The views of a scene show one set of named points, each view turned or mirrored, and shifted as a whole, with a little noise and some points left out.
In the rows, 128 means zero.

Scene 1
View 1
liru: [168  91 107 114 126 184 114 134  88 156  91  90 150 181  93 101 130 154
 123 131 111 109 120 144]
Lam: [135 168 143 101 117 136 119 103 136 136 137  57 118 106 102 168 115 132
 163 141 144  72 150  93]
Binoz: [133 151 132  97  83 132 106  95 127 142 111  82 147  94 118 181 110 131
 176 142 146  76 141 109]
lagum: [169 165 136 135 118 138 121 108 118 138  93  51 158 143 142 117 117 173
 190  94 131  97 103 156]
Rer: [161 106 122  59 180 242 144 158 132 145 132  41  69 158  96 125 125 136
  81 137  76  90 153  90]
mef: [176 100 130  99 119 179  98 132 105 155 101 102 110 125  85 120  97 127
 101 155 134  93 141 112]
Teku: [162 120 124  89 128 200 119 142 125 145 111  82 110 137 114 125 126 144
 120 143  99  88 137 112]
doru: [174 115 122 144 102 152  94 133  93 153  95 120 149 160  89  83 139 158
 136 147 133 103 116 147]
Votek: [155 139 133 108 131 163 122 122 117 143 118  59 123 141 100 130 115 146
 140 126 128  90 134 117]
Sato: [171 183 159 132 125 141 109 128 137 136 136  81  91 109 107 105 126 154
 150 146 142  79 131 110]
sal: [117 160 132 106  82  98 106  71 117 137 124  67 160  96  93 203  99 122
 187 142 174  74 152  99]
fodok: [148 142 127 119 126 131 118  99 105 142 119  48 145 145  89 144 109 141
 159 120 151  94 136 119]
Kubup: [163 145 131 151  92 117  96 112 100 147 105 107 156 144  91 102 131 157
 164 142 156  96 117 137]
Rupo: [175  90 107  95 121 201 120 126 100 156  57  71 164 162 141 121 107 156
 142 100  95 110 105 162]
vuzav: [173 131 132 140  84 135  88 120 103 149  89 122 150 130 105  99 127 155
 153 149 145  94 116 145]
puzip: [198 105 118 126 146 205 123 151  99 153  72  75 141 192 131  57 130 182
 130  99  90 118  92 170]
beza: [140 116 129 103  61 133  78 105 113 150 103 135 139  84  85 170 109 112
 143 183 158  75 152 100]
kizi: [111 139 131  89  89 124 100  96 122 141 150  89 120  91  58 198 113 101
 142 184 166  65 178  63]
zamo: [196 152 149 154 141 156 104 144 111 145 120  90 100 151  90  54 128 166
 125 138 141  98 117 133]
View 2
Teku: [116 155 104  92 101 141 149 112  99 130 155 134 111  98 140 160 159 109
 143 103 130  90  87 154]
Sato: [129 117 112 107 163 145 117 103  69 160 149 146 149  86 167 169 154 118
  93 100 148  69 122 150]
liru: [ 95 134 122  97  73 138 158 119  89 133 127 128 133 129  79 165 123 135
 128 108 121  68  93 151]
Rer: [ 98 187  60  99  87  98 120 127 118 135 183 117  67  95 158 162 181 105
 198 117 111 104  90 153]
Votek: [104 128  97  99 119 137 139 108  90 138 152 152 125 102 129 139 145 126
 113 106 135  89 124 150]
doru: [114 132 141 109  90 149 147 112  80 142 110 124 159 134  93 174 107 135
  99 100 125  52  96 151]
lagum: [ 67  71 113  80 125 178 169  96  51 141 159 187 149  91  92 128 132 145
  88  96 147  60 139 155]
puzip: [ 51 115 121  83  65 137 157 131  52 148 149 121 118 117  60 195 133 141
 169 114 111  32  80 154]
sal: [145 115 104 100 151 175 169  75 118 115 139 202 159 100 145  74 134 119
  32  94 164 135 161 148]
Lam: [130 127  89 103 151 155 140  90 103 132 160 179 133  85 169 110 155 114
  81  95 152 111 143 150]
kizi: [184 166  97 120 146 145 141  82 148 117 126 166 147 109 181  92 145 101
  49  95 155 152 138 146]
vuzav: [130 115 148  99 114 168 160 105  74 137 112 139 170 121 102 166 120 128
  76 100 142  65  98 152]
zamo: [110 115 120 112 130 120 108 120  59 172 130 114 150 113 123 199 134 134
 111 113 133  41 110 149]
fodok: [111 119  97 106 122 138 141  97 100 135 137 167 143 113 116 112 128 139
  76 106 144 104 154 146]
Rupo: [ 69 118 117  67  66 160 193 116  79 117 155 149 117 115  57 150 147 131
 149 110 125  80  81 158]
beza: [185 148 136 103 135 169 170  88 128 108 113 156 167 121 139 116 141 103
  45  99 159 137 108 150]
mef: [146 150 116  96 107 122 144 118 110 130 132 115 132 129 114 165 160 113
 116 126 139 111  93 150]
View 3
Kubup: [135 134 120 132  87 124  73 174 138  99 160 108 146 101 128 174 115 170
 135 132 118 135 106 132]
Teku: [108 133 136 140 131 102 118 139 104 126 108 134  94 128 110 166 147 127
 173 171 105 108 150 154]
doru: [151 144 131 157 100 115  89 171 139  99 153 109 117  89 118 169 149 178
 134 140 101 120 117 162]
Lam: [ 81 105 110  90 103 120  95 139  99 121 115 135 151 153 125 164  85 122
 175 151 124 130 138 102]
mef: [131 157 125 139 106  97 138 134 112 115 117 129  99 140 138 135 144 154
 154 134 101 104 146 146]
beza: [ 86 132 108 103  69 117 113 155 119 126 165 101 149 142 159  85  91 153
 153 144 120  99 133 107]
sal: [ 86 116 110  72  85 129  73 143 121 120 145 123 181 160 133 129  70 118
 165 139 157 142 120  70]
puzip: [176 171 172 185 150 109  87 158 140 106 121 132  73  92  87 225 190 135
 148 158 121 141 123 184]
Rupo: [157 182 178 158 142 115  88 150 144 125 137 124  88 118  93 164 178 105
 159 172 152 136 126 150]
zamo: [140 133 117 156 109 109 108 158 111  94 113 131 104 105 128 235 127 182
 136 115  87 135 125 166]
vuzav: [128 152 131 147  90 124  88 175 137 109 166 102 120  99 138 166 119 166
 133 134 116 125 112 145]
Binoz: [ 78 125 125  97  96 128  87 152 118 129 150 114 146 142 131 135  86 116
 168 157 146 126 128  99]
Rer: [120 120 135 137 163  77 144 106  82 120  46 169  77 153  88 177 176 115
 195 179  82  96 179 166]
kizi: [ 73  96  87  74  76 106 113 133  97 117 124 124 173 165 145  86  82 149
 173 147 105  93 146  92]
Sato: [ 85 114 109 126 102 121 110 155  93 112 117 132 118 124 141 222  84 154
 153 128 100 133 132 138]
View 4
liru: [151 106 106 147 103 136 122  90 145 125 107  91 128 159 148 185  97 109
 122 151  90 160 105 139]
lagum: [174 148  95 117  79 109 121 127  92 132 122 131 122 135 167 121 104 102
  74  79 103 191 115  87]
Teku: [122 111 120 110 159 159  97 119 154 150 114  94 134 150 150 154  88 129
 103 151  79 133  89  99]
Sato: [ 96 154  81  86 121 140  98 139 108 148 115 124 124 163 122 133  91 133
  76 112 113 122  84  76]
Rupo: [197 101 128 158 122 132 123  92 145 139 127  85 140 134 178 153  86 110
 113 132  97 194 123 121]
Lam: [100 155  97  89 133 150 108 161 129 148 133 175 114 148 139 120 107 118
  71 109  50 152  90  84]
puzip: [191  93 116 144  99 117 109  77 129 121  92  34 141 143 171 185  81 111
 111 142 135 158 109 109]
doru: [134 131  82 145  82 129 126  87 119 132 114 113 122 173 123 172 103 120
 123 133 116 159 103 148]
vuzav: [129 149  78 140  92 127 125  97 106 151 129 129 125 171 122 144 104 132
 118 112 129 163 105 140]
Votek: [127 129 102 112 120 140 110 132 138 129 115 126 120 153 145 150  94 111
  85 130  73 153  94  95]
Binoz: [115 161  99 112 131 149 122 144 123 163 155 189 117 152 142 103 114 127
  91  97  60 177 106 115]
Kubup: [123 156  72 130  72 121 127 107 100 136 119 143 116 172 121 150 112 121
 105 104 115 160 104 133]
fodok: [127 144  89 119  95 127 123 140 134 120 121 154 111 153 138 147 101  98
  77 117  63 168  99 100]
beza: [ 82 166  81 135 137 158 131 130 138 174 166 204 118 179 101 115 106 146
 119 118  69 165 102 151]
zamo: [113 133  74 111  94 124 100 111 117 124  93  81 128 175 113 175  81 124
  91 133 140 118  84  90]
sal: [100 177  84 111 108 141 133 164 125 148 159 229 103 157 127 104 119 113
  78  88  36 189 106 114]

In a view up to two points have been moved. Name them for each view, in the order of its rows, or write -.
view 1 => lagum, beza
view 2 => liru, fodok
view 3 => sal
view 4 => Teku, doru
